Each row is a point on a landscape with many peaks, with its height.
From any point a climber steps to the highest of the 3 points nearest to it. It stops when none of these is higher. Distance is the straight distance between rows; heights are no part of it.
vof: [124  82  91 179 111 102  88 140 142 129 181 103 163 146 121  88 147 120
 124 145 139 159 137 115 157 107 127 162 118  69 113 145 118 144 137 111
  87]  h=96
Bogod: [134 101 135 128 141 104 108 163 136  87 162 108 163 126 127 133 180 152
  90 145 114 119 155 107 115  97 136 128 129  49 109 109 177 147 183 111
 125]  h=160
kodop: [135 110 168 129 157 158 138 106  53 105 162 139 140 166 135  64 137  70
 185 113 137 139 114 122 129 160 124 162 147 138 145  91 112  97  92 118
 166]  h=417
zufut: [133 106 107 143 102 141 110 127 180 168 125 141 136  83 115 137 120 156
 131 138 170 154 116 147 126 127 119 117 166 151 133 122 116 173 115 105
 138]  h=560
posa: [135  69 162 141 109 121  87 157 118 101 168  70 148 138 133 143 168 137
 103 121  80 133 171 110 120  70 171 151  92  26  86 108 162 129 152 128
 110]  h=214
leg: [119  90 139 193 122 128 114 139 166 163 143 145 137 115 138 145 107 154
 190 135 155 180  96 168 145 139 113 127 116 217 149 101 117 124 136  52
 143]  h=391
nisus: [130  98 113 183 112 113 124 123 169 165  83 156 116 106 133 135  74 157
 169 130 156 142  78 195 150 137 111 118 125 238 144 121 113 122 142  46
 142]  h=333
zup: [ 89 122 137 139 118 110 109 157 124 106  71  62 139  78 148 140  93 133
  44 112  99 121 160 142  96  62 114  94 120  75  81 175 130 183 196 204
 132]  h=525
Fuv: [125 172  96  79 132 155 137 148 175  99 100 149 110 101 114 133 121 126
  99 105 108 101 122 122 149 143 123 105 144 125 130 145 134 151 103 151
 141]  h=554
nin: [132 132 177  96 157 121 148 124  85 111 156 157 143 166 127  67 161  65
 190 131 134 116 121 118 137 167 113 152 142 155 140  88 137  99  92 122
 149]  h=431
zadin: [142  68 111 158 102  79 113 139 104 173 221 118 144 156  96  79  98 124
 157 142 138 168 161 168 170 112 107 181  90  81 122 119 121 117 115 105
  77]  h=98
Tari: [109 115 144 136 145 102 151 135  90 104 161 141 189 166 116  36 165  83
 173 161 103 129 147 139 139 154 129 151 119 116 132  55 154 105  99 113
 112]  h=490
Vapu: [160 157 105 132 137 158 141 115 124 118  64 158  47 118 169 175 126 125
 115 110 131  80 109 107 126 145 181 130 143 174 142 185  72 102 126 163
 145]  h=322
lenim: [129 159 118 112 103 151 133 138 190 141 101 152 120  95 119 138 115 143
 127 130 138 149 132 130 146 133 131 119 146 142 158 127 115 152 107 115
 134]  h=540
Sak: [ 98 147 116 152 113 101 154  68 101 152 173  68 123  93 131 160  54 189
  63 127 135 124 132 103 121  89  98  70 143 157 132 199  90 126 137 195
 124]  h=359
Dilo: [127 134  87 124 121 103 125 164 153 100 110 112 156  82 131 145 108 140
  94 120 135 144 144 134 138 116 108 108 163  95 106 150 137 174 163 170
 125]  h=542
Zeguf: [164 128 104 151 131 141 152  96 119 134  65 143  73 155 153 191 113 144
 143 109 141  66  80 119 117 151 159 149 117 191 155 186  69  98 131 131
 139]  h=549
Mugob: [101 145 115 163 128  98 165  56 106 165 154  94 123  99 141 158  47 180
  71 130 152 123 124 118 139  95 106  75 149 154 141 187 112 114 153 186
 100]  h=432
vanok: [112 118 135 135 110 129  95 135 124 108 165 117 185 128  91  93 162 129
 125 147 123 147 143 124 128 153 128 138 134 103 146  93 144 146 126 114
 102]  h=469
pevos: [118 117 170 115 142 127 137 116 109 104 143 127 160 169 115  84 182  95
 141 135 127 111 130 100 126 153 129 140 129  96 100  80 156 124 119 117
 126]  h=467
resez: [111 162 109 139 137 147 138 113 129 146  92 155  92 136 159 179  96 173
 116 117 129  78 105  83 116 133 161 115 131 192 160 182 103  97 127 152
 126]  h=306
pes: [110 111 156  94 135 126 127 126 150  71 130 108 165 136  95 114 180 109
 121 139 113 105 136 100 110 144 120 122 120  74  97  90 184 138 148  93
 123]  h=380
nis: [127 149 121  97 116 144 114 115 143 101 109 170 106 130 112 121 140  92
 113 108 126 133 110 120 141 164 115 127 139 107 124 116 130 156 104 119
 145]  h=573
gozu: [128 142 176  83 168 129 140 134  85  59 118 117 123 165 108 119 189  76
 122 117 146 115 105  82 135 123 110 129 107  94  90  87 176 146 103 125
 159]  h=441
kuzez: [118  84 118 147 122  81 106 156 127 117 168  99 171 135 125 114 170 124
 127 153 107 145 143 133 135 112 130 139 102  67 124  92 157 131 176 111
  98]  h=107
Nudu: [117  57 151 112 156 145 159 131  35 127 174 141 147 185 146  71 126  48
 243 137 151 149 159 156 138 145 111 227 115 146 143  70  85 125  66 160
 163]  h=235
rer: [158 128 174  73 169 156 148  95  88  75 146  92 120 163 124 126 206  82
 101 119 121 105 152  64  73 134 127  84  93  52  94  82 178 105 118 152
 179]  h=435
Regi: [109 114 108 144 106 110  92 127 164 117 153 112 172 105  98 121 147 139
 139 133 150 151 122 148 150 113 113 135 157  94 133 129 129 172 147 117
 121]  h=552
rure: [107 191 109 135 122 120 146 118 116 156 131 114  92  93 124 157  81 185
 101 131 124  83 119  75  98 101 149  78 152 185 154 187 115 110 170 182
 101]  h=400
Riv: [131 151 117 130 107 134 119 122 162 135 109 113 130  87 136 132  90 155
 117 119 155 153 129 140 131  91  98 100 168 122 131 149 100 162 133 151
 122]  h=511
lasar: [161 118 186  87 160 140 112 124  75 105 174 149 110 179 117  85 154  83
 188 128 161 132 101 125 135 151 142 168 129 126 144 116 124 120 108 109
 189]  h=416
pena: [121 125 161  91 155 137 144 116  85  81 158 129 147 178 128  78 171  77
 159 128 139 142 120 103 134 153 126 153 135 124 135 106 154 114  99 122
 152]  h=446
roli: [127 177 109 107 104 149 115 137 158 146  98 145 132  68 132 145  98 162
 104 116 105 116 146 149 138 113 121 109 160 127 129 143 125 163 127 150
 122]  h=539
kuz: [116  92 116 157 115 118  97 148 151 109 147  86 182 120 130 130 137 145
 114 127 131 162 139 128 143 100 144 119 141  54  97 161 115 161 189 122
 113]  h=224
zuz: [161 169 123 104 122 167 126 122 140  95  81 154  70 131 134 149 128 109
  99 112 144  85 130 118 159 135 133 139 133 134 131 180  97 142 107 168
 152]  h=354
nife: [128 157 100 159 104 155 118 122 159 158 102 156 111  84 143 143  69 178
 141 127 134 112 116 143 143 126 125 111 138 190 149 121  90 133 134 119
 133]  h=368
Tetug: [124 102  90 148 130 135 132 123 156 138  64 172 109 119 158 156  89 145
 167 113 129 123  81 166 136 143 132 146 124 242 123 137  75  95 153  69
 119]  h=11
zugu: [158 106 155 142 120 129 102 131 147 159 157 161 142 140 105 118 141 127
 188 108 121 171  97 144 121 161 146 137 111 166 170 100 117  91 108  61
 147]  h=378
gof: [167 125 154  86 158 139 128 107 121  98 128 157  98 146 117 120 140  81
 139 106 158 125  94 112 142 160 106 172  96 140 130 141 122 140 113 117
 177]  h=495
nebar: [125 142  95 167 145 148 137 106 148 157  73 156  89 117 173 180  98 155
 147 114 127  78 115 142 152 147 153 114 117 215 138 150  79  94 133  96
 138]  h=24
sata: [106  90 136 134 132 131  98 167 145 114 127  84 138 107 155 184 156 132
  57 115  89 138 169 131 114  68 136 109 124  36  88 125 166 148 200 160
 113]  h=553
pezo: [113  90 140 123 144  96 150 130  75  98 140 130 179 166 115  95 164 108
 145 151  88 114 170 129 133 120 126 142  95  73 117  54 165 108 117 107
  99]  h=522
Mene: [113 103 155 119 176 152 140 110  31 129 153 116 136 195 149  62 151  60
 194 143 133 105 152 140 132 136 112 184 122 122 114  62 113 131  86 160
 146]  h=523
Fuzuv: [ 93 133 132 123 128 106 106 166 146 103  89  78 143  93 123 163 139 142
  61 106  90 120 165 130 100  86 104  95 114  71  75 158 148 175 202 190
 140]  h=479
das: [122 100 119 144 115  78 106 146 106 156 204 113 168 152 114  74 135 107
 165 151 127 147 156 162 133 139 128 153 109  93 162  69 137 113 107 106
  94]  h=248
napok: [132 108 114 189  93 133  98 110 161 165 144 112 153 125 118 155  99 168
 150 129 177 186  98 146 127 105 123 118 172 139 143 143 102 160 134 110
 104]  h=607
mamu: [ 97 106 111 140 137 119 157 181  70 188 179 131 200 153  92  65  99 109
 212 165 112 157 196 182 152 124 114 195  73 114 160  67 108 132  75 121
  90]  h=448
zod: [124  98 149 117 149 110 139 138  95 102 189 153 170 156 114  72 171 105
 140 143  81 128 155 137 125 136 117 146 109  83 123  58 164 119 121 104
  92]  h=515
fozo: [109  94 135 149 123 127  94 161 137 105 118  74 166 104 141 150 125 140
  80 107 110 153 162 122 100  95 134 123 148  45  73 163 136 180 198 171
 132]  h=329
daf: [182  96  99 138 154 113 130 112 141 131  72 162  74 176 167 174 104 109
 181 135 165 120  65 163 142 130 119 162 108 200 120 163  97 102 105  68
 146]  h=351
gelev: [130 155 132  80 155 137 159 138 134  52  57 121  81 146 142 156 180  68
  86 126 141  98 128  83 123 120 115 128 130  71  62 120 195 150 115 152
 159]  h=440
fogu: [126  91 146 149 132 102 131 150  94 126 181 139 160 138 117  71 142 118
 137 155  95 140 167 134 148 131 143 136 119  94 138  64 149 142 124 114
  77]  h=492
dakud: [149  98 139 179 114 121 106 121 157 190 164 124 152 132 111 126 125 167
 148 138 176 191  89 152 129 110 114 134 151 140 146 130  97 124 117  93
 106]  h=206
rarik: [117 135 122 146 122 137 126 128 168 167  90 152  95  93 156 144  96 149
 127 117 138 138 102 153 126 124 136 122 133 199 145 105 101 123 143  94
 142]  h=301
Lor: [122 157 125 115 139 145 121 109  90 109  82 141  48 123 141 200 122 134
 113 114 127  93  85  52  81 137 182 117 142 176 149 218  76 117 130 210
 146]  h=292
rone: [126 130 124 118 111 133 109 131 167 127 158 147 141 113  89 119 146 121
 146 125 134 151 111 128 125 146 136 126 133 127 148 106 155 153 120  88
 134]  h=616
Kope: [127 126 139 134 118 125 150 134 109 155 164 161 162 157 115  54 140  91
 200 133 116 155 160 154 138 152 114 179 102 132 170  82 129  87  74  97
 117]  h=596
Rak: [ 89  86 143 127 162 146 176 137  63 168 136 128 190 185 144  61 120  81
 219 119 135 132 198 175 137 165 112 186  97 155 157  64 103 122  51 129
 105]  h=543
Vadeg: [112 151 116 170 118 140 152 107 127 184 110 108  94  87 138 154  36 182
 122 109 151 119 112 159 131  86 128  79 159 218 163 146 110 121 151 150
 120]  h=358
kedas: [137 119 146 112 145 146  93 146 148 116 118 106 142 112 137 183 180 140
  81 115  91 126 154  95  88 105 178  89 118  36  85  97 190 142 180 129
 163]  h=382
samal: [111 186 103 113 112 105 142 134 116 105 107 100 112  76 142 155 105 161
  55 142 108  88 180 128  97 100  91  63 158 121 110 200 118 151 158 181
 121]  h=570
bele: [102 103 115 127 137 107 160 143  67 169 142 149 164 141 111  59 114  87
 195 159  90 133 196 158 136 138 126 167  94 115 129  28 128 133  77 122
  85]  h=624
beg: [127 143 140 118 136 144 125 142 150 110 151 150 154 127 101 102 148 121
 132 124 125 135 109 127 126 164 121 131 143 118 131 111 148 145 106  92
 140]  h=592
kugod: [110 148 103  96 141 151 120 161 145  99  76 102 131 105 133 181 169 123
  62 132  81 101 158 125 102 116 119  94 121  67 103 133 184 171 179 163
 163]  h=546
mugul: [102 185  86  88 125 130 149 138 112  92  99 139  94  95 123 152 106 139
  48 137  74  89 170  99 105 117 131  71 140 124 123 171 128 150 139 178
 123]  h=590
Dunid: [119  71 141 175 123 100  91 154 138 102 153  70 141 152 134 136 143 120
 102 115 116 156 152 129 127  82 145 132 116  45  94 145 162 155 180 122
  96]  h=172
lemek: [132 182 123  80 128 158 153 144 113  66  65 128  63 131 135 160 149  94
  66 130 138  94 138  84 125 141 135 118 120 112  96 146 147 145 110 197
 145]  h=528
vugel: [131  74 115 165 112  75 102 131 103 139 198 116 162 151 105  68 124 129
 154 148 118 151 156 146 169 129 104 171 106  89 120 102 130 132 125 120
  76]  h=130
zuvad: [168 135 155  86 131 147 128 107 129 102 131 172  85 151 130 140 132  89
 138 124 170 132  88 134 147 139 118 168 108 120 145 150 113 144 106 100
 183]  h=576
zogug: [128 128 179  95 156 128 140 113 107  80 136 119 129 173 112  97 158  83
 136 137 142 121 118  97 117 148 108 130 129 105  97  85 161 120 115 110
 145]  h=434
tokin: [134  72 113 136  95 103 124 150 120 113 188 112 174 139 109  94 157 118
 125 153 128 151 145 132 141 103 138 152 127  70 118 110 153 151 152 111
  84]  h=110
zurig: [124 143  99 131 126 114 137 137 136 127 101  96 145  66 145 141  83 144
  72 107 131 149 171 147 116  95 100  94 144  88  90 181 123 180 166 198
 111]  h=627
bimo: [119 179  88  91 124 158 142 151 156 106  67 146  99 116 132 142 119 113
  72 115 111  87 141  92 130 160 142 118 122 127 137 158 110 138 122 181
 116]  h=544
Timuv: [102 164  95 136 108 111 142 107 139 150 114  85 140  75 130 117  59 182
  60 124 135 115 151 121 118  98  99  76 157 107 101 197 104 141 138 192
 127]  h=538
Mul: [135 112  99 165 102 128  97 144 174 134 155 108 163  97 106 127 118 138
 126 115 164 177 116 144 149 108 120 122 164  98 120 132 133 159 134 106
 105]  h=535
tete: [109 132 110 172 138 142 147 123 148 165  91 136 113 100 145 159  55 203
 131 131 157 133  92 160 138  87 140 104 131 219 149 131  89 101 150 111
 100]  h=355
Lufi: [124 131 119  94 130 133 105 158 157  91 104 115 144 128 115 168 178 137
  89 139  98 107 137 134 126 132 144 114 138  71  79 110 186 155 164 140
 114]  h=499
Zifi: [ 99 192  86 116 100 157 147  91 120 169 134 122  99  69 144 157  74 189
  91 133 128 119 126 123 119  88 126  96 174 161 142 165 110 123 148 194
 136]  h=438
ketus: [133 111 116 144  91 107 113 140 123 138 183 136 175 148  98  91 151 129
 161 128 135 156 116 152 136 145 130 137 140 107 155  82 138 121 125 112
 112]  h=401
luma: [107 176 103 107 122 129 122 167 119 114  76 122 136  94 125 173 116 138
  70 139 103 107 155 127 118 119 109  94 139 105  95 158 150 157 168 161
 124]  h=568
rafab: [154  95 169 140 160 117 122 104 128 139 112 172 115 171 141 131 127  96
 209 124 141 157  72 140 126 159 108 168 110 195 128 134 137 104 114  59
 187]  h=425
mik: [101 204 122  81 130 127 150 117 118 119 114 140  84 117 116 164 136 193
  77 140 117 108 128  53  81 131 157  57 141 170 152 203  95 126 137 196
 114]  h=423
giz: [132 186 151 103 131 129 126 129  72 115 104 129  58 114 110 179 140 113
  91 104 122  89  92  44  75 152 172 104 155 168 137 217  91 102 124 217
 122]  h=300
lafes: [113 178  95 100 127 154 123 156 164  99  95 133 117  90 124 146 123 129
  82 117 108 111 147 130 134 124 116 122 144 122 113 134 136 165 116 148
 137]  h=556
Tuza: [128  95 159 110 140 132 123 147 143  92 145  92 156 117 127 140 200 133
  86 128  71 116 157 119 106 116 153 116 100  37  88  75 179 127 148 121
 137]  h=349
Denuk: [101 160 119  86 144 164 132 136 156  88  98 135 120 119 118 140 152 121
  89 133 121 101 125 112 137 144 124 110 150  91 109 127 168 150 128 139
 145]  h=550
Vas: [119 116 122 122 145 120 117 181 151  94 134 106 170  93 124 141 142 134
 100 144 112 125 145 119 130 106 113 117 132  67 102  99 167 168 167 127
 125]  h=338
Tulak: [123 136 168  92 143 136 118 117 153  83 104 122 163 140 124 157 183 105
  81 136 108 109 134 104 100 150 131  99 112  71  77  83 178 130 148 111
 141]  h=433
Tid: [133 188 116 108 129 154 122 111 122 139  85 147  72 107 153 161 114 138
  93 109 119  65 129  85 114 129 167 113 139 149 151 188  87  95 113 193
 123]  h=424
garep: [103 155 128 131 106 101 190  81 101 143 156  72  95 103 111 165 101 210
  62 133 143 118 113  92 106 105 116  48 120 134 141 229 118 113 157 184
 117]  h=413
bul: [130 116 155 126 127 102 134 124 114 104 152 110 176 159 121  80 196 113
 111 152  76 108 162 119 129 105 168 133 101  68  96  71 200 106 137 121
  85]  h=503
zomu: [125 134 132 145 109 131 108 145 174 158 157 142 136 105 101 104 141 128
 150 134 149 172 111 144 132 133 124 126 150 149 153 121 135 128 135  69
 142]  h=575
Vodu: [138 165 113 120 135 187 119 112 152 130  80 140  72 111 151 138 110 129
 101 127 117  94 114 118 138 139 140 125 132 159 151 159 103 130  97 133
 152]  h=346
purad: [159 112 107 154 118 126 127  93 132 130  52 166  77 155 170 183 131 125
 160 121 137  73  66 137 138 131 145 142 100 189 136 167 103  78 141 113
 122]  h=305
nim: [114 152 156  87 156 147 124 132 143  74  85 115 117 144 115 146 173  79
 103 119 140  93 108  93 124 155 122 128 124  79  72 114 182 157 133 134
 158]  h=527
vugup: [128 119 109 176 112 139 149 149 155 161  95 151 112  99 171 151  65 155
 187 136 157 146 101 184 152 128 111 107 126 236 128 132  95 129 150  59
 128]  h=263
gemu: [198 132 120 139 144 124 124 103 142 117  90 168  59 142 177 176 111 100
 174 123 152  98  85 151 132 157 126 157 105 176 116 163  95 101 118  98
 161]  h=283
Tezuk: [149 122 159 104 143 135 127 105 156 138 127 159 128 136 143 123 120 109
 191  97 145 139  73 153 132 172 128 161 118 156 143 115 111 107 105  81
 161]  h=443
monog: [ 91 182 116 124 129 138 142 123 124 162 120 141  89 106 124 171  94 178
  84 106 123  96 125  84  87  97 153  84 147 196 154 178  93  94 146 176
  97]  h=437
piza: [128 133 154 107 186 151 132 116 126  79 128 100 150 140 124 114 214 103
  84 124 106 110 140  94  88 128 145 115 113  42  83  88 200 116 116 112
 147]  h=429
Lema: [128 133 101 177 105 140 131  89 143 182 115 123 142 104 152 150  43 176
 125 117 156 151 115 184 129 100  97  96 158 190 141 147  94 148 153 133
 122]  h=360
Ligi: [134 125 154  90 154 160 111 128 140  69 103 108 131 116 110 168 197 122
  82 126  85 112 163  83  79 116 156  85 100  36  73  91 194 137 144 110
 168]  h=407
Vikop: [137 109 127 161 107 142 101 117 163 177 127 137 123 101 114 138 104 161
 163 123 164 175 110 182 137 108 116 132 150 181 149 125 114 161 137  94
 114]  h=507
vuzur: [145 104 148 126 122 139 143 138 139 159 179 160 148 146  97  96 134 111
 170 128 139 153 112 145 121 166 149 141 120 152 171  87 132 106  84 101
 131]  h=339
nale: [110 161 100 160 109  98 160  90 127 173 117 118 118  97 152 129  65 175
  87 119 151 150 109 126 135  84 135  88 168 160 131 171  91 127 136 181
 117]  h=518
Dogon: [124 167 149  69 155 138 135 141 146  89  66 113 133 121 127 189 183 103
  73 133 115  96 146  97 108 134 118 101 123  62  73 112 199 137 127 140
 156]  h=478
fopev: [123 187 125  81 125 157 134 141 137  71  59 134  89 118 110 170 152  81
  71 124 124  88 119 108 147 148 119 110 133  97  89 148 131 141 123 155
 154]  h=541
Guse: [164 138 115 100 129 149 126 119 152 124  67 179  72 126 141 168 100 116
 127 127 134 105 106 131 132 145 143 148 113 162 147 151  98 110 125 123
 161]  h=225
Lanob: [128 159 125 105  99 181 114 125 184 110 101 167 119 103 131 153 120 119
 108 126 120 118 104 131 145 159 112 121 140 145 143 145 128 138 112 131
 147]  h=548
Davin: [153 104 140 132 147 116 122 125 174 132  93 167  99 140 159 151 106 124
 183 129 148 138  71 167 124 156  98 146 119 204 135 128 113  94 114  37
 150]  h=381
kuzi: [107 120 164 105 168 130 166 111  77 123 154 136 166 186 116  62 152  75
 180 130 118 118 152 123 134 144 122 164 111 111 107  46 152 108 104 129
 109]  h=482
fubo: [136  75 131 138 124  67 109 175  89 138 171  80 162 162 121  61 111 117
 154 155 107 157 185 141 152 105 121 192  82  66 107 107 136 123 120  90
  86]  h=111
kes: [121  93 101 194 113 134 148 133 131 182  96 119 123 105 140 143  46 183
 144 124 162 150 107 199 159  85 108  91 142 206 130 137 102 131 156 117
 125]  h=363
Rebad: [105 179 127 110 144 148 141  97  98 147 113 146  83 112 130 171 111 179
 117 105 119  96 122  95  98 112 190  99 134 211 160 175  91 104 137 183
 101]  h=394
fep: [140 145 150  96 135 149 127 126 158 123 126 153 124 134 126 114 119  96
 146 103 133 144  91 119 148 162 102 148 134 140 162 131 133 133  85 105
 167]  h=508
rop: [161 103 166 146 138 128 127 112 121 163 154 146 145 159 134  95 107  87
 201 108 126 141 101 144 121 166 123 151 135 165 151  99 108  66 104  57
 179]  h=393
vatu: [141  54 158 162 115 112 104 152 119 121 184  74 135 148 144 106 137 151
 119 148  89 139 206 149 146  72 142 176  81  46 105  92 164 127 168 115
  69]  h=140
voni: [112 203  97 113 142 154 153 141 122 117  98 127  80 125 133 165 146 126
  65 101 108  70 141  85 118 132 135 100 141 150 143 181  90  98 113 208
 121]  h=486
Luvot: [162 168 116 107 132 139 164 114 118 104  78 140  46 135 154 166 130 113
 115 103 146  79 111  88 132 141 163 131 133 151 141 187  93 113 114 189
 143]  h=377
mefol: [ 99 187 115  97 116 126 141 120 118 144 141 105  99  77 122 167 100 191
  54 132 117 109 139  80 107 107 150  82 163 160 148 184 108 114 141 193
 130]  h=477
meb: [125 118 177  88 155 133 142 112 100  95 144 120 143 172 115 113 199  96
 121 134  93 101 136  97 103 140 145 122 112  68  88  62 192 105 126 123
 134]  h=447
zimi: [ 81 173 109  92 127  94 166 107 123 122 152  77 102  99 136 142  91 193
  43 124 118 103 132  78 111 101 121  63 145 115 139 208 112 120 163 220
 107]  h=452
levo: [139 115 127 158  93 113 107 129 135 185 185 141 163 137  97  75 139 139
 165 128 141 171 143 150 127 141 129 155 131 127 158 104 132 115 113  80
 109]  h=547
Nagat: [139 133 128 131 104 142  97 133 183 147 147 163 140 106 117 139 132 135
 149 139 148 147 119 155 130 152 130 130 143 134 141 124 126 138 141  99
 137]  h=586
sisu: [124 114 136 159 121 134  95 128 176 182 113 160 131 104 139 139 116 143
 169 136 136 178 104 163 130 132 124 136 125 191 160 111 119 138 113  51
 152]  h=436
vez: [117 103 169 137 133 132 133 115  94 132 166 154 151 170 108  78 175  80
 181 136 123 151 123 119 137 167 138 155 141 135 156  99 127 108  81  90
 121]  h=397
goru: [122 176  97 105 133 143 161 140 106  73  67 118  45 121 140 174 150  81
  58 114 133  73 129  67 125 150 137 124 127 111 117 168 129 126 119 220
 126]  h=512
Fem: [120  88 134 148 109  72 127 152  90 178 191 121 176 155 119  64 108 114
 160 165 118 157 184 153 152 114 125 187  68  98 134  88 137 133 103 103
  81]  h=135
Sizo: [152 122 161 117 139 144 132 120 115 111 136 142 116 147 116  92 156  85
 169 116 133 130  86 118 136 158 121 148 127 139 147 124 132 124  80  96
 177]  h=444
Tosif: [138 127 169  81 167 142 122 128 106  69 127  95 113 160 144 134 192  66
 104 127 130 107 111  94 108 103 117 121 117  59  59 101 196 107 106 141
 159]  h=595
fid: [176 114 142 138 147 142 125  88 143 143  75 148  89 160 152 151 131 116
 168 123 146 129  80 138 159 164 126 151 117 180 148 165  93 110 100  75
 182]  h=208
kedu: [172  81  65 165 137 104 141 134 135 118  73 178  88 172 162 185 117 119
 175 157 160  84  68 166 138 164 123 148 104 222 112 189  76  94 122  77
 124]  h=265
Nev: [118 181 156  96 131 122 142 101 117 126 108 134  75 132 109 182 134 160
  86 102 112 111 109  36  88 143 174 108 129 211 158 230  76 112 130 209
  92]  h=353
makeg: [100 158 122 121 121  80 148  95 100 112 117  73 136  84 154 127  71 182
  48 105 134 114 155 112 128 107  88  65 154  93 100 197 103 146 175 210
 112]  h=491
gaf: [131 151 148  86 149 155 143 133 135  74 107 141 119 145 110 108 153  85
 101 123 126 114 117 114 139 147 129 132 130 104 119 112 155 152 127 130
 155]  h=557
denaf: [140  94 168 118 134 133 132 103 100 128 164 138 160 180 119  81 133  71
 204 119 135 144 114 148 146 174 132 165 126 165 160  81 109  94 106 100
 166]  h=403
laru: [110 140 117 118 117 135 117 156 165 110 135 129 148 106 110 124 160 138
 105 123 129 146 129 132 121 147 120 111 162  98 121 115 147 156 140 112
 140]  h=571
nago: [137 111 109 164 119 134 105 123 159 179 111 124 116 114 118 146  72 158
 156 125 170 165  97 194 137 113 112 103 142 214 141 116 102 123 140  89
 123]  h=421
muz: [126  73 176 143 119 136  84 166 142 119 162  61 134 123 139 152 178 150
  67  99  93 152 175 101 118  74 164 131  85  20  93 120 171 141 183 159
 129]  h=340
vepu: [143  83 102 187  82 109 104 119 143 173 185  92 172 153 110  84 125 139
 161 135 174 201 116 147 140 137 118 150 142 127 160 120 104 147 124  95
 108]  h=246
nizap: [136  81 109 155 116  77 128 156 110 143 166  96 182 157 122  80 135 123
 139 163 128 152 183 155 167 106 123 167  98  69 120 106 170 126 147 104
  64]  h=105
mem: [119 168  88 136 112 117 119 105 143 155 121 123 125  76 149 152  75 160
  89 122 125 122 133 153 118 102 104  85 168 117 133 151 116 153 140 167
 132]  h=489
ruka: [113 171  92 134 113 160 139 117 130 177 105 148  95  90 145 146  94 170
 112 132 133  95 114 130 132 118 143 110 159 195 147 162  98  96 125 141
 129]  h=334
Gibo: [118 116 149 140 132 111 106 153 103  98 169 128 158 143  92  84 175 121
 137 143 115 124 140 126 136 137 144 131 121  78 119  72 158 144 129 102
 103]  h=496
Goni: [133 113 143 131 135 109 151 150  90 138 145 114 179 153 122  75 131 113
 173 166  82 140 183 147 128 103 112 173  82  88 122  55 157 116 113 108
  81]  h=514
Gipet: [130  88 124 167 123  86  97 144 137 112 167 111 157 134 120 102 162 144
 118 154 110 156 147 121 140 115 132 134 126  64 117 104 155 145 156 105
  86]  h=120
Vapob: [139 155 115 120 123 157 125 112 168 148  92 189  91 105 154 174 108 150
 133 127 134 113  95 136 127 138 120 128 110 171 136 138  87  96 117 115
 133]  h=189
tibul: [144  93 162 123 138 111 150 121  54 151 153 138 159 181 135  57 134  80
 205 116 133 124 162 139 134 146 135 179 144 154 132  93  86  93  82 119
 147]  h=383
sife: [150  83 104 159  99 109 149 130 100 175 211 144 166 137 109  59 115 120
 192 143 127 182 155 179 129 132 129 162  96 145 168  80 125  87  93 111
  94]  h=551
Foram: [152 157 146  80 124 150 114 127 143  78  97 140  64 134 140 138 135 101
 131  99 149 114  97 103 154 146 118 159 133 120 122 151 125 139 102 148
 146]  h=347
Vaziv: [145  95 164 132 140 129 141 123 110 165 170 150 156 171 124  80 138 103
 199 121 136 159 108 139 126 178 140 139 129 159 147  98 106  72  88 100
 144]  h=384
bofe: [117 175  98 124 112 164 131 111 180 132 114 157 110 110 147 148  97 166
 107 114 125 120 110 141 112 118 126 122 151 156 156 154  99 128 122 133
 143]  h=439
ninov: [193  94 132 140 169  88 113 100 127 154  98 149  97 183 142 147 109 103
 206 135 156 131  46 165 124 153 113 169  83 183 122 144 125 124 111  45
 163]  h=404
lezak: [143  83 119 191 112 128 111 122 156 197 164 119 149 119 101 124 107 158
 187 144 169 175 109 162 143 128 111 110 133 190 147 103 120 128 133  63
 115]  h=218
Bame: [129  95 117 148 107  94 143 157  88 175 190 152 174 155 109  58 109 116
 189 138 115 174 177 185 133 156 109 175  92 131 178  79 132 109  81 114
  77]  h=430
bilir: [112 192  86 109 116 121 137 133 109 101 110  98 129  77 139 146 105 165
  77 143 119 124 140 112 125 103 107 113 171 127 126 187 117 163 146 178
 128]  h=545
Buv: [141  91 152 150 116 126 115 129 158 193 152 158 137 125 116 111 133 142
 182 139 128 179 101 152 124 139 132 144 117 186 173  92 137  96 100  70
 133]  h=372
Mutor: [153  73 102 198  79 103  98 119 136 190 184 108 148 147 108  86 142 155
 174 144 161 191 120 150 146 128 139 151 123 127 156 118 143 119 114  94
  97]  h=282
saniv: [115 177  91 108 115 112 145 111 119 141 136  96 115  80 128 141  67 181
  80 140 122 103 167 118 125  92 119  87 168 137 151 181 121 140 135 179
 122]  h=513

For each start below, name the point where the climber stops.
zuz => lafes
mik => mugul
vuzur => pevos
rop => pevos
Ligi => rone
Rebad => mugul
Denuk => rone
Dunid => rone
giz => lafes

Call two points neighbours if one is among the 3 nearest of the other. Go from one point of each pair to the other, from neighbour to neighbour, staying as high as possible. Name the lowest point that can't be avoided.
nale, lafes => mem
nale, Zeguf => Vapu
mugul, rone => Denuk
zurig, sata => Fuzuv
pezo, bele => Goni
lafes, zurig => Dilo
Mene, pezo => kuzi
